Points on a hilly landscape, in no order, each with its height.
A climber steps from a point to whichever of its 2 nearest points has the largest rise for the distance, and stops where none of them is higher. Distance is the straight distance between rows; heights are no part of it.
Q_355: [-10.3  -6.7  16.2  -2.8  -9.3  30.5  14.7  23.2  28.8  12.0   0.5   4.8
  14.6   7.8  -8.1  -8.2  18.9 -34.0  -8.5 -27.2   7.5  -5.5 -25.4 -15.9
 -27.6   8.8  -3.0 -32.0   9.4]  height 60.7
Q_425: [ 15.0   1.6 -29.4 -14.3  13.1  -8.9   9.9 -31.9 -18.7 -16.2 -20.7  12.3
   2.5  -9.9   0.5   6.9  -8.9  -0.1   8.5  13.5 -35.4 -15.7   8.3   5.3
  37.8  23.2 -23.6  26.3 -14.5]  height 55.5
Q_104: [  4.3  12.3  26.2  32.0 -15.8  29.7  -1.9  21.1  35.0  19.7  17.2  -8.2
  26.7   4.3 -20.3 -13.4  10.4 -37.6  -4.4 -16.8   2.7  -0.3 -21.1  -7.9
 -34.1  20.7  -2.0 -32.4  23.2]  height 67.4
Q_558: [  3.3  -4.1  11.6  -9.1  -9.3  36.3  23.0  17.3  31.7  25.7 -10.7  -3.2
  43.0  -1.7 -24.6 -16.8  22.9 -29.1 -15.2  -2.9   3.0 -20.7 -23.0 -22.9
 -14.7  16.7 -12.9 -29.4   6.3]  height 55.3
Q_770: [-24.8 -11.1  -1.2 -29.7  -4.3 -15.0  14.8  -1.8  -8.8   4.1 -22.9  17.1
 -40.6  14.4   9.2  20.7  -1.8   3.1  -0.6   7.1 -35.1 -17.8 -32.6  -1.9
  11.6 -19.4  17.0  -7.5 -32.0]  height 77.3
Q_503: [ 23.9  -5.0  11.9  18.8  17.2  -7.1   0.2  15.4   4.3   7.0  -2.1   5.9
 -22.0 -33.6   1.8  -4.3 -11.0  -2.9   0.9   6.2  26.1  31.6   8.8 -39.0
  -1.8  13.1 -17.9   7.3 -25.6]  height 60.4
Q_21: [ -9.0  -1.0 -14.9 -21.8 -36.7  24.3  -1.7 -10.4 -10.7  18.7  -7.7  -4.6
  28.1  25.1 -20.5  -3.3  -7.6  14.3   8.0  14.8 -34.7 -40.9  11.0  32.5
   3.7  23.3  32.8  -9.5  24.7]  height 38.0
Q_92: [ 14.3   7.1 -10.9   7.0  22.5 -17.3  -1.9 -12.8 -10.1 -12.1  -8.4  12.0
 -20.4  27.5   0.9  17.7 -22.5  29.7  24.7  11.8 -14.3  -4.8  10.2  12.9
  33.4  -6.1  -8.7  36.0   8.8]  height 64.9
Q_326: [ 31.5  -7.5  14.7  18.5  15.1 -14.6 -13.8   4.3  -7.2   1.6  -9.7   7.9
 -36.7 -35.2   2.2  14.7 -21.6  11.3   6.4  23.2  -5.4  22.7  10.1 -32.0
   7.5   0.4  -8.9  21.1 -33.8]  height 66.9
Q_486: [ 46.0   3.6  13.9  18.6   1.3  -7.3 -17.1  11.5  15.6   6.3  22.7 -13.8
  31.7 -51.7  10.3  -1.7  -2.8  -2.4 -41.7  16.8  12.7  19.9  -0.7 -30.5
 -40.8  -9.2 -23.6  -8.5 -21.4]  height 39.1
Q_4: [-46.1   4.9 -14.6 -11.4   3.4   8.8  17.5  -5.7  -0.9 -39.8   3.7  25.3
 -19.5   0.2  31.8   9.3  23.9 -30.2   6.8 -31.9 -30.4  29.7 -35.5  19.4
  -9.3   4.3 -14.5 -21.9 -16.1]  height 39.9
Q_421: [  8.0   7.3  31.8  -3.1 -28.7  11.9  16.6  20.3  17.6  32.5  -6.7 -22.7
  -4.7  20.8 -48.0  -3.3 -13.2   0.9 -12.9  16.3   8.0 -24.1 -18.4  -5.9
  -3.1 -15.0  20.1 -31.8 -10.2]  height 43.4
Q_411: [ 10.5  -2.7   7.4  -7.9 -12.2  26.1   5.5  18.2  16.4  16.3  10.4 -20.3
  61.8 -16.9 -13.9  -8.2  22.2 -18.7 -31.8  13.3  -9.7 -19.5 -27.4 -11.8
 -31.5  19.4 -10.0 -29.2  12.6]  height 48.7
Q_128: [ 20.8   1.8 -13.1  16.0   5.0   4.8 -29.5 -18.2   4.7  -0.9  20.5  -5.9
  55.2 -36.4  -4.0  -0.6 -12.6 -18.8 -11.5   1.6 -31.7  15.8  17.2   0.5
 -18.1  39.4  -8.3   7.6  22.0]  height 46.7
Q_838: [  2.1  -3.8  32.3  24.0  -1.4   4.5  11.5  -5.7   2.7   6.2   3.7  21.8
 -37.1 -17.5  -9.1  27.3  -8.7 -20.9   5.4  -2.4 -26.0  14.5 -24.4 -20.0
  -9.7  10.3   6.1 -18.1 -10.8]  height 33.1
Q_698: [ -9.0 -12.2 -14.5  -3.6  30.1  -2.7  48.4  15.9   0.2  -5.4 -33.2  13.0
 -16.3  53.8 -31.0 -21.2   9.6  22.9  33.8  -5.6  26.7 -10.4  -1.3  -8.2
  34.4  16.8  -0.6  18.6   6.5]  height 64.0
Q_230: [ 22.0   8.7  21.9  34.4  -3.4 -14.6 -35.5  -4.7  -6.1  -8.5  24.3   3.0
 -33.5 -18.4  19.4  16.2 -19.8  10.6   5.9  -5.6  -4.0  27.3  17.1   2.6
  -1.7 -25.0   2.1  22.8  -5.4]  height 72.6
Q_622: [-19.6   9.2  -3.3 -37.6 -18.0   2.8  -0.7   8.3  -8.9   6.0   6.5 -19.6
  13.5   3.6  36.5  -0.8  25.2   3.8 -39.2  -1.6  -0.8 -10.7 -14.7  18.0
 -23.0 -42.7   7.1 -24.0   9.1]  height 39.0
Q_610: [-18.4   3.9  -2.7 -29.2 -39.3  18.3 -17.1   2.9 -19.3   8.7  28.2 -20.6
  36.7  10.5  21.7  -3.0  17.5   8.8 -42.7   6.5   4.9 -13.3  -6.9  29.7
 -38.5 -19.7  17.9 -29.4  31.4]  height 30.6
Q_989: [-15.2   8.3 -10.3  27.3  14.4  -6.7   3.2 -22.7 -18.5 -51.9  11.4  40.0
 -21.0   1.2  20.0   3.9   4.6 -14.1  29.4 -21.5 -22.9  33.6  -7.1  28.1
  14.9  17.3 -19.9   0.2  -1.5]  height 47.3
Q_852: [  1.3  13.3  28.5  25.9 -18.8  14.5   3.8   8.3  -0.6   6.3   4.2  12.5
 -37.0  33.3 -25.1  27.0 -14.9   7.8  26.9  -2.9 -18.3 -10.0   0.1  13.3
  19.5  -4.8  24.1  -1.8  17.1]  height 49.0
Q_794: [ -4.7   9.8  25.9   8.7 -16.9  -5.4  -9.5   4.3   7.6   8.5  28.9  -5.9
 -19.5   6.5  31.0   5.1  -8.8  -7.8 -11.6 -23.8  27.2  11.8   0.3   2.0
 -24.7 -36.5  18.5 -19.6  -0.1]  height 18.9
Q_186: [-11.5   3.4 -14.0 -27.1 -15.9 -14.7  -6.2  -4.7 -11.9  11.1   2.0 -16.2
  13.0   2.3  28.6  -6.7   6.8  13.6 -23.0   7.0   6.0 -20.4   6.9  11.0
 -10.1 -32.9  13.6   3.6   3.3]  height 45.3
Q_756: [ -9.6  -0.6  -7.0 -35.3 -33.6  26.5  10.2  -5.2  -5.2  17.0  -8.1  -4.9
  27.1   7.5  -8.4   3.9   5.4   8.3 -17.0  15.5 -38.6 -46.3  -9.2  23.8
  -5.0  10.6  19.7 -24.7  11.6]  height 34.0
Q_83: [ 33.6  -0.9  -7.6   7.3  10.0  -1.0 -10.4   5.1   8.7   0.6  11.3 -15.1
  49.5 -53.5   2.1  -8.5   4.2  -7.5 -35.4   9.1   2.4   6.2   4.0 -33.6
 -28.0  16.4 -30.7   9.6 -11.7]  height 48.3
Q_643: [  7.5 -12.7 -17.6 -10.6  31.0  -4.8  38.1  10.1  -2.2   4.2 -30.3   1.7
  -8.7  19.4 -25.9 -15.7   7.1   6.1  14.7   9.6  27.7  -6.4  10.9 -13.3
  40.2  15.3  -8.8  22.7   1.0]  height 59.9
Q_351: [ -3.5  -1.3   4.9  24.3  22.9 -10.5   8.8 -17.3  -8.4 -28.5   2.2  30.9
 -31.0 -18.9   7.2  12.7   0.1 -19.2  12.6  -9.4 -23.5  35.8 -18.6  -7.4
   2.6  25.1 -25.6  -7.5  -9.9]  height 41.1
Q_453: [-29.7  -4.1   3.0 -13.9 -19.7  26.5  28.4  -3.6   2.6  -8.6  -9.9  21.5
 -17.9  18.1   5.2  21.0  12.4 -25.1  -6.9 -21.4 -38.8  -0.9 -36.9   7.5
 -16.2   5.5  16.5 -30.0  -8.3]  height 27.6
Q_96: [-48.4  -7.0 -19.6 -35.8  -2.3  19.8   4.3  -7.7   2.7 -21.5  -9.0   9.3
   7.8   4.0  28.6  -3.4  44.7 -29.8   1.1 -35.5   4.7   4.6 -23.6   5.8
 -16.8  -8.2 -19.6 -21.6  11.7]  height 32.1
Q_775: [ -4.3   1.1  -2.3 -14.2 -33.1  12.4  -2.7  10.5   4.1  26.6  -3.1 -23.9
  26.3  29.1 -29.3 -14.0 -14.6  15.4  -8.0  19.5  -1.4 -34.2  12.5  20.3
  10.1   2.2  27.8  -7.4  18.0]  height 42.9
Q_683: [ 23.0   8.5  -0.4  32.2   4.8   9.6   6.5 -12.1   6.7  -4.4  -1.9  15.0
   9.6  -1.6 -34.5  -1.8  -3.2 -11.3  25.7  -6.0 -22.8   3.2  24.6   8.4
  13.7  50.2  -8.1   7.2  21.1]  height 59.8
Q_336: [  8.8  12.9   2.6   9.0 -16.9  -8.9 -28.9 -13.2 -10.1  16.5  11.9 -16.4
   3.7  15.4   0.8  11.1 -27.2  21.2   9.1  13.1  -9.4 -22.5  26.0  36.8
   3.5 -14.2  24.9  13.2  18.1]  height 26.1
Q_774: [-27.1  14.8  14.9   2.1 -14.6  -8.9 -12.5  -7.1  -0.5  -8.1  25.9  -3.4
 -26.3  14.5  38.3  11.2   4.3  -7.1   6.8 -33.2   4.8  15.5   4.4  28.2
 -20.0 -31.9  18.5  -6.0   8.8]  height 15.6
Q_33: [-22.6 -18.8  -9.6 -39.1  -2.1 -19.4   8.0  17.0  10.2  12.5 -26.6 -10.6
 -11.1  -6.9  14.1 -17.7  10.4  18.1 -35.3   4.9  28.8 -20.6 -28.2 -29.7
   0.2 -42.8  18.5  -2.0 -13.0]  height 76.8
Q_129: [ 15.9  -9.7 -26.1 -30.1  10.6  -2.2  -1.3 -19.3  -4.3   5.4 -20.7  -8.6
  36.5 -46.5   0.1  -6.3  13.7  -6.3 -15.5  15.4  -3.9  -8.8  13.1 -23.4
  13.2  17.6 -31.7  19.1 -15.5]  height 67.6
Q_707: [ 36.2   4.8 -13.4   8.4  15.0  -2.9  -2.8 -22.8  -8.4  -1.0 -15.1  10.1
  21.9 -36.6 -15.3  11.2 -11.7  -0.8   6.6  14.3 -44.3 -10.6  19.0  -1.3
  19.4  43.4 -18.2  22.6  -8.9]  height 49.2
Q_118: [-10.3  12.7  -3.1  -9.5 -20.2  -8.9 -29.3 -24.6 -20.9  14.1  14.6 -21.6
   5.3  13.9  20.7  23.2 -24.6  26.7   2.3  13.1 -43.1 -22.0  21.0  61.1
   2.4 -14.4  34.0  19.5   6.5]  height 28.4
Q_86: [-17.4  -4.3  -2.3  12.2  29.3  -0.5  31.0   0.0  -2.9 -23.7  -9.1  20.2
 -19.9  62.0 -22.4  -2.1  -2.2  26.7  51.8 -24.4  17.6  -3.0   2.0  10.4
  24.0  16.4   9.1  11.8  21.0]  height 69.4
Q_276: [-33.0  -9.3 -33.3 -27.2  -2.9  18.3 -20.7  -0.6  -1.9  -5.1 -11.2 -11.8
  34.7  19.0  15.2 -29.2  28.6  -0.6  15.1 -19.4  46.9  -8.4  24.6  16.7
   4.8  -1.6  -5.3  16.3  44.7]  height 18.1
Q_837: [-14.6  15.1  -0.1  19.9  -0.2 -13.3 -26.7 -14.7  -8.8 -20.8  25.4   7.9
 -10.9  10.0  38.4  -0.6   8.0 -10.3  20.2 -35.6   9.5  19.7  18.2  25.1
  -8.7 -13.7  -3.3  10.2  20.0]  height 12.4
Q_577: [-44.2 -15.5 -17.3 -22.4   9.0  25.5  26.6  -7.9  -1.4 -30.4 -16.1  28.9
  -4.9  -5.0  21.1   5.6  32.8 -38.4   1.3 -30.8 -11.1   6.2 -42.9  -3.2
  -6.7  14.0 -21.2 -24.5 -12.9]  height 36.3
Q_278: [-23.3 -11.8   5.8 -15.0   7.6 -23.3  -5.0  -1.8 -16.0  -5.7  -6.7  16.4
 -60.1   9.3  25.1  25.7 -14.8   9.0   6.7   7.3 -17.6   7.0 -26.2   6.6
   7.3 -35.3  15.8   6.0 -34.5]  height 72.4
Q_753: [ 10.3   3.9  26.7  13.0  -6.3 -21.7 -16.6  12.7   2.4   0.8  28.3 -10.7
  -9.4 -23.0  34.4   6.7  -2.6   3.3 -29.3  -0.3  24.4  18.0 -10.0 -11.4
 -36.1 -44.9   4.9 -22.1 -19.0]  height 23.9
Q_492: [  6.0   3.8  -7.7 -14.4 -15.7   5.3  -2.3  -4.6   3.5  25.3 -13.6 -26.0
  31.6  -6.9 -22.2 -10.8  -5.4  12.9 -14.9  25.5  -6.2 -37.8  13.3  -3.6
  13.1   8.6   8.9   6.9  -0.2]  height 48.9
Q_113: [ 43.8  -5.8 -17.7  21.3   0.2   7.0 -25.7  -6.1   7.6   8.2  10.0  -9.2
  46.4 -42.5 -32.6 -14.1 -23.2  -6.4   5.8   7.2 -19.9  21.1  35.3   2.1
  -2.4  47.5 -10.0  29.3  17.9]  height 40.9
Q_234: [ 44.4  11.9  27.3  31.4 -13.0  -7.1 -34.8   2.7  -1.9   8.5  19.6 -13.2
 -11.5 -28.4  -5.1  16.6 -31.1  31.7  -1.3  14.0  -6.0   9.3  17.7 -10.1
  -1.0 -17.7  -0.9  21.8 -16.9]  height 80.1
Q_583: [-27.2  -1.0  -7.0 -27.5 -28.5  18.5  23.2  -3.8  -6.2   2.5 -20.4   5.1
 -10.9  20.1   6.4  12.1  13.4  -6.2  -7.2  -1.6 -41.6 -30.5 -15.3  19.6
 -11.7  -7.8  17.6 -26.3   0.0]  height 30.0
Q_735: [-10.5  21.5  -1.5  12.1   1.0 -20.3 -37.3 -24.8 -16.5 -21.2  38.1  -8.4
  -1.6  -5.3  39.1  11.6  -3.4  -5.0   9.9 -16.4 -26.4  26.9  24.3  44.9
  -7.6  -6.9   0.4  15.6   0.2]  height 8.9
Q_629: [ -6.0  -1.0 -20.8  20.8  32.4 -13.2  16.0 -26.4 -26.8 -52.2   9.1  27.3
 -15.8  24.9  12.5  -4.2  -2.0   9.1  41.1 -22.4   4.9  10.4  -5.0  11.7
  27.2  11.8 -15.8  16.5   0.8]  height 54.3
Q_47: [ -8.7   0.8  -6.8 -26.1 -16.7  11.5 -15.8  -2.1 -16.8  12.1  28.3 -19.1
  55.6 -18.2  11.4   3.7  11.7  -0.3 -46.9  16.4 -18.2  -8.0  -2.9  19.1
 -31.9  -2.8   8.2 -23.0  16.2]  height 27.8
Q_25: [  7.0   0.3 -17.8 -13.1   5.6  -4.2  11.6   8.2   7.2  12.6 -32.7 -12.6
  15.4   3.5 -14.8 -19.3  10.6   4.0   1.5  15.1  21.0 -21.4  13.8 -15.5
  22.4   5.0  -2.7  17.8  -0.5]  height 55.2
Q_906: [ 43.0   6.6   7.9  19.3  -3.6  -8.2  -8.9  -2.3   2.5   9.6  -9.4  -7.6
  -9.1 -17.6 -14.1  14.6 -21.9  21.1   7.5  22.1   2.9   7.3  32.2 -17.4
  19.0  -1.1  -6.8  27.2 -17.5]  height 73.5
Q_526: [ 13.7   3.6 -17.8  22.3  21.9   6.6   8.4 -22.0  -5.3 -22.4  -1.0  16.9
  29.4   6.4 -18.8 -21.7   7.0  -6.0  37.4 -23.6  -4.5  15.6  26.7  16.5
  12.3  58.3 -12.5  10.2  36.7]  height 66.3
Q_658: [-39.7   1.1 -29.6 -22.1   6.7   5.2  16.3 -18.0 -20.4 -44.8  -5.9  18.0
 -18.4   5.3  32.4  10.4  13.1 -14.0  10.0 -15.0 -34.3  10.4 -25.7  23.1
  23.0  -0.6 -18.2 -12.9 -20.6]  height 43.8
Q_429: [ -1.4  -8.4  15.4  -0.6   4.0 -20.9  -7.3  17.5   6.8  17.2  -1.7  -4.7
 -29.1   2.1   6.6  -3.4 -11.5   8.1   0.2   8.2  40.1   5.7  -4.0 -26.6
  -0.5 -31.8  14.3  -1.7 -24.5]  height 85.9
Q_551: [ 11.1   6.3  25.6  15.9  -4.9 -16.8 -18.1  -9.3  -7.8  -5.3  27.4  -2.3
 -27.2 -30.7  29.2  28.9  -6.8   6.9  -9.6   4.0 -23.3  31.9  -5.5  -2.8
 -12.3 -19.3  -1.7  -0.1 -26.6]  height 65.4
Q_312: [ 26.8   7.9  32.6   8.2 -21.8  -1.6  15.5  27.0  18.4  26.0  -6.1 -20.0
  -0.4   1.4 -41.5  -3.9 -21.6   2.7 -28.6  29.9  24.3  -9.5 -23.8 -29.4
  -2.2 -16.0   9.8 -28.7 -29.4]  height 40.0
Q_917: [  1.6   7.5  -0.4   7.4  -6.1  -1.2 -13.9  16.9   5.5  12.2   7.3 -25.3
  19.6  13.1  -2.1 -24.4   1.2  -1.8  -8.6  -3.1  47.2  -1.9  23.9   0.7
  -3.4 -14.7  -0.9   1.2  11.2]  height 67.3
Q_533: [  7.8  21.5  26.2  18.4 -31.1  -5.4 -27.7   7.8   2.8  24.8  24.5 -22.2
   1.7  22.5 -12.9   2.9 -22.7   9.1   2.6   9.5  13.5 -13.9  15.7  21.3
  -4.3 -26.2  19.9  -6.7  18.8]  height 23.4
Q_584: [-46.0  -3.3 -15.3 -14.2   7.4  18.6  -1.4  -3.8   4.4 -22.6  -8.0  10.1
   0.3  25.3  30.2 -13.5  32.2 -22.5  12.3 -45.3  31.7   3.8  -6.0   7.4
  -9.0  -9.7  -2.3  -8.2  18.0]  height 27.9
Q_729: [-35.3  -1.1 -34.2  -9.4  23.1  -5.5  14.8 -16.7 -30.1 -47.5  -8.2  26.6
 -27.3  21.9  32.3   0.4   6.8  -1.6  22.0 -16.8  -4.7   3.5 -17.8  20.4
  26.8  -4.0 -14.8   9.3 -10.0]  height 47.9
Q_473: [  2.5  11.2  -3.4  -9.9 -25.5  -1.8 -16.2 -21.4 -23.3  11.0  19.3 -16.3
  25.8 -13.7   7.7  16.3 -12.7   8.8  -9.6  20.6 -45.4  -9.0  12.7  38.7
  -4.4   6.0  18.8   0.7  -0.1]  height 31.8
Q_800: [-35.6 -13.1 -18.6 -23.5   9.3  24.0   7.3  13.0  14.3 -14.1 -18.8   8.7
  25.5  16.3   6.7 -22.8  42.8 -17.9  18.8 -32.8  46.6  -3.3   4.1  -0.2
   2.7  -1.4 -11.7  -6.7  32.0]  height 23.5
Q_91: [ 29.9   5.0  29.5  38.6   2.1  18.2  21.1   7.7   6.4   3.6   2.9  20.5
 -16.3  14.8 -53.9   6.5  -8.5   1.8  30.4  -1.6 -12.8   8.1   9.4  -6.1
  22.0  40.6   3.1  -2.2  18.0]  height 55.1
Q_126: [ 16.8   1.2   1.5  41.2  25.4   9.9  22.3   0.6  12.3 -17.9  -0.9  20.6
   6.5  18.9 -34.2 -17.3  14.8  -9.0  41.3 -33.1  20.9  26.7  21.6   5.9
   2.4  46.9  -5.5   5.9  27.4]  height 74.6
Q_300: [ 23.4  -3.1   0.2   0.2 -14.4   1.3 -17.9 -28.2  -7.0  15.7  17.7 -16.5
  43.1 -34.4 -11.6  19.2 -30.8  14.7 -22.0  29.8 -37.1 -17.1  15.7  18.1
  -1.8  15.7   6.9   3.5  -6.5]  height 37.4
Q_184: [-20.1 -14.7   7.6   7.9  15.5   2.4  11.9  -7.2   1.4 -10.8  -4.8  31.2
 -36.0  -5.4   4.8  13.8   1.5 -30.1   6.5 -13.8 -10.4  11.1 -24.6 -11.4
  -4.7  12.7   2.6 -19.1 -19.4]  height 36.4
Q_934: [-14.5  -1.3  -7.6   6.0  37.0 -25.5  16.6   7.4  -1.5 -16.4  -5.6  17.5
 -35.6  65.0  -8.0   1.3 -19.6  32.0  36.6  -4.5  30.1  -1.9   6.9   5.7
  17.4  -7.7  -0.7  39.4  18.8]  height 74.3
Q_203: [ -4.4  11.0  25.8  12.2 -31.0  16.4  11.9  11.9  13.7  30.1  -3.7   3.0
 -23.5  34.7 -37.7  11.3 -15.3   7.0   8.6   6.6  -7.8 -27.9 -10.2   7.2
   8.0  -8.4  27.3 -20.2   1.8]  height 46.6
Q_721: [  6.7  -1.7  10.3  12.2  25.8 -19.6   3.5  16.9   2.5   3.9  -1.0   6.6
 -54.3  43.3 -10.9   8.9 -29.3  43.2  28.4  16.2  19.3  -2.2   4.4  -6.3
  20.9 -22.1  15.0  40.9  11.5]  height 77.5
Q_758: [ -7.2  -0.1  -5.0   3.6   9.6 -20.2  -2.0  -5.2 -11.9 -10.6 -11.4  16.9
 -45.2  30.4  12.3  23.1 -12.1  18.4  19.5   9.6 -13.7  -5.1  -8.8   9.0
  21.4 -20.9   6.7  18.0 -11.3]  height 68.3
Q_901: [ -2.1  -3.6 -16.1 -22.5   1.6  11.4   1.8  -5.4   0.0   0.7 -12.0  -6.4
  22.2 -25.8  12.5  -9.7  29.3 -16.4 -11.6  -7.0   8.4  -8.0   3.1 -16.3
  -2.9   6.9 -17.9  -0.9   1.6]  height 57.9
Q_494: [-13.3 -36.2  -8.0 -16.3  43.8 -10.9  22.0  20.2  -2.5   0.3 -32.6  12.4
 -33.2  -7.3 -18.8 -11.2   8.3 -10.2   8.4   7.0  23.6   4.3 -11.9 -35.4
  14.7   9.6  -2.7  -2.2 -30.3]  height 61.6
Q_367: [ 17.2   2.8 -18.7   6.9  23.4 -14.1   7.7 -28.4 -25.0 -34.8  -5.4  23.0
 -10.5  10.1  -4.5  11.1 -10.9  14.7  32.2   1.7 -17.7  -6.4   6.6  10.9
  37.7  14.8 -21.1  26.9  -2.4]  height 60.8
Q_574: [ 40.0   9.7  -1.8  17.7 -10.6   3.8  -7.6 -13.6   7.6  17.2   4.1  -9.8
  29.0 -40.9 -30.1   6.7 -21.3   1.2  -4.3  25.5 -32.8  -6.2  18.2  -1.3
   4.9  33.4  -6.9  11.8   0.9]  height 43.6
Q_918: [  2.4  -6.8  13.6   4.9  11.5 -26.8   5.5  27.0   5.3  17.8 -12.5   0.3
 -44.6  23.2  -9.5  -6.8 -22.2  23.6   3.3  23.2  31.5  -0.6  -1.8 -19.5
  12.3 -23.9  14.0  24.0 -14.6]  height 80.8
Q_661: [-24.9 -27.9 -12.6 -32.4  26.5 -20.9  24.0  23.9  11.7  11.0 -38.1   4.2
 -25.8   1.6  -5.9 -24.7  11.1   6.5  -8.9  17.0  41.8  -5.9 -10.5 -38.9
  21.1 -14.2   8.4  16.4 -19.0]  height 66.5
Q_280: [  7.1   9.7   7.1  39.0  17.1  21.9  11.8  15.2  31.0   1.6   1.0   9.8
  18.3   3.8 -28.7 -28.8  17.2 -25.9  15.5 -24.5  21.2  29.8  15.3 -13.3
 -13.5  41.5  -9.8  -1.6  26.2]  height 82.5
Q_916: [ 10.9   8.9  16.8  32.3  -9.4  20.0   2.5  17.0  31.9  17.8  11.0  -2.5
  14.9  10.5 -27.5 -23.7  -2.2 -25.2   4.0 -14.1  23.7   9.7  11.2  -1.9
 -11.7  22.5   1.9 -15.8  22.8]  height 75.0
Q_588: [ 11.5   1.1   3.7  -2.8  -8.1 -15.7   1.6  11.5   9.9  14.5  -1.5 -22.6
   0.3  -7.8   1.8 -15.6  -5.5   4.1 -23.0  10.0  31.9  -6.1   0.1 -22.5
  -2.4 -29.0  -0.5 -11.6 -11.0]  height 77.8
Q_444: [-10.8 -28.3 -17.3 -35.1  16.1 -18.9  10.0  20.1  14.3  10.9 -26.5 -19.7
   0.3 -16.7   3.7 -25.4  15.1  14.1 -21.9  18.0  49.9  -7.9 -11.7 -44.8
   8.3 -34.3   1.5  10.0 -17.8]  height 71.2
Q_269: [ 38.8   9.5  37.0  25.9 -17.1 -10.6 -25.7  10.5   9.1   3.7  26.2 -19.8
   6.9 -27.4  -0.2   5.9 -15.9  13.7 -37.0  16.6  20.4  16.2  -6.8 -19.2
 -30.2 -30.0  -6.0 -16.8 -21.8]  height 30.5
Q_488: [  3.2 -11.1  -3.9 -25.2 -22.7  24.2 -10.3  12.4  -2.4  18.3  13.1 -20.6
  72.8  -7.2 -11.4  -8.4  15.3  -2.6 -48.4  24.2   4.3 -21.7 -20.7   6.1
 -30.9   3.0  -7.1 -39.1  25.3]  height 38.9
Q_119: [-15.1   0.1  -9.2 -19.8  -7.2  -1.5   4.3  -3.1  -3.7   8.5 -13.4  -1.4
  -4.0  10.4  14.4  -1.8  11.6  -0.6  -6.5 -11.0   4.3 -14.8   0.7  -0.9
   1.7 -13.4  -3.9  -4.9   5.2]  height 50.9
Q_543: [-12.8   5.0  21.1   8.8  -1.4 -13.9 -10.5 -10.0 -16.3 -18.9  19.2   8.8
 -56.3  -3.5  28.7  29.6  -5.3   2.6   7.8  -6.6 -21.5  28.9 -10.3  11.5
  -1.5 -23.9   7.1   0.4 -22.4]  height 73.6
Q_271: [ 23.6 -18.6  -3.1  -0.2  19.9 -15.2  -4.5  22.1   4.9   6.3 -15.5 -13.2
 -16.7 -36.7   6.1 -21.0   0.6  -0.1  -7.7   6.8  56.6  32.0  13.7 -41.4
  -8.4  -5.5 -18.3  13.0 -33.6]  height 54.8
Q_16: [ -0.3  -0.8  -8.6  -8.5   1.0  -6.2 -17.9  15.8  10.8  -3.4   8.4 -30.8
  33.0 -12.3  17.8 -30.7  20.3  -4.3 -15.9 -11.0  73.9  10.4  23.5 -17.9
 -13.5 -25.2 -13.0   8.5   7.4]  height 57.3
Q_648: [-20.8  24.7  -5.4  -5.7  -1.4 -10.5 -31.7 -17.2  -6.7 -19.7  39.8  -9.8
  19.1 -26.3  46.8   8.1  13.9  -8.8  -7.4 -13.3 -35.1  37.3  10.4  41.9
 -19.5  -3.2  -4.1  -0.4   4.9]  height 5.8
Q_814: [ 22.4   4.5  19.1  32.7   3.9   7.0   1.6  -1.9  -4.4   0.1   9.3  16.2
 -29.1  15.1 -32.5  21.2 -20.6  12.9  29.8   8.4 -25.5   2.5  21.3   1.9
  28.3   9.7   7.2   8.8  11.6]  height 51.7
Q_117: [ 35.8  -9.0 -21.6 -10.5  15.0   7.2  -9.4  -8.4   2.8   1.9  -9.5 -16.3
  57.8 -53.3  -6.1 -10.6  -0.5  -5.0 -20.0  15.9 -14.9  -2.3  14.8 -22.4
 -13.9  40.9 -21.7  17.9  -3.5]  height 57.5
Q_443: [-22.5 -19.3  -3.0 -36.5   3.4 -14.1  14.6   6.8  -2.0  13.2 -30.4   3.1
 -33.6   3.9   7.6  -0.5   5.7   6.6 -20.7   6.9  -2.3 -18.8 -30.2 -25.2
   0.2 -25.3  15.5 -13.7 -27.5]  height 82.9

Where does a climber stop that starts at each point below?
Q_421 => Q_280
Q_648 => Q_129
Q_735 => Q_129
Q_21 => Q_429
Q_96 => Q_443
Q_118 => Q_443
Q_184 => Q_443
Q_47 => Q_280

Call two points neighbours if one is among the 2 nearest of the other. Go from one point of each pair to the other, from neighbour to neighbour, staying as high as possible. Name the lowest point that can't be avoided.
Q_234, Q_280 => Q_312
Q_429, Q_234 => Q_643
Q_234, Q_443 => Q_551
Q_443, Q_543 => Q_278
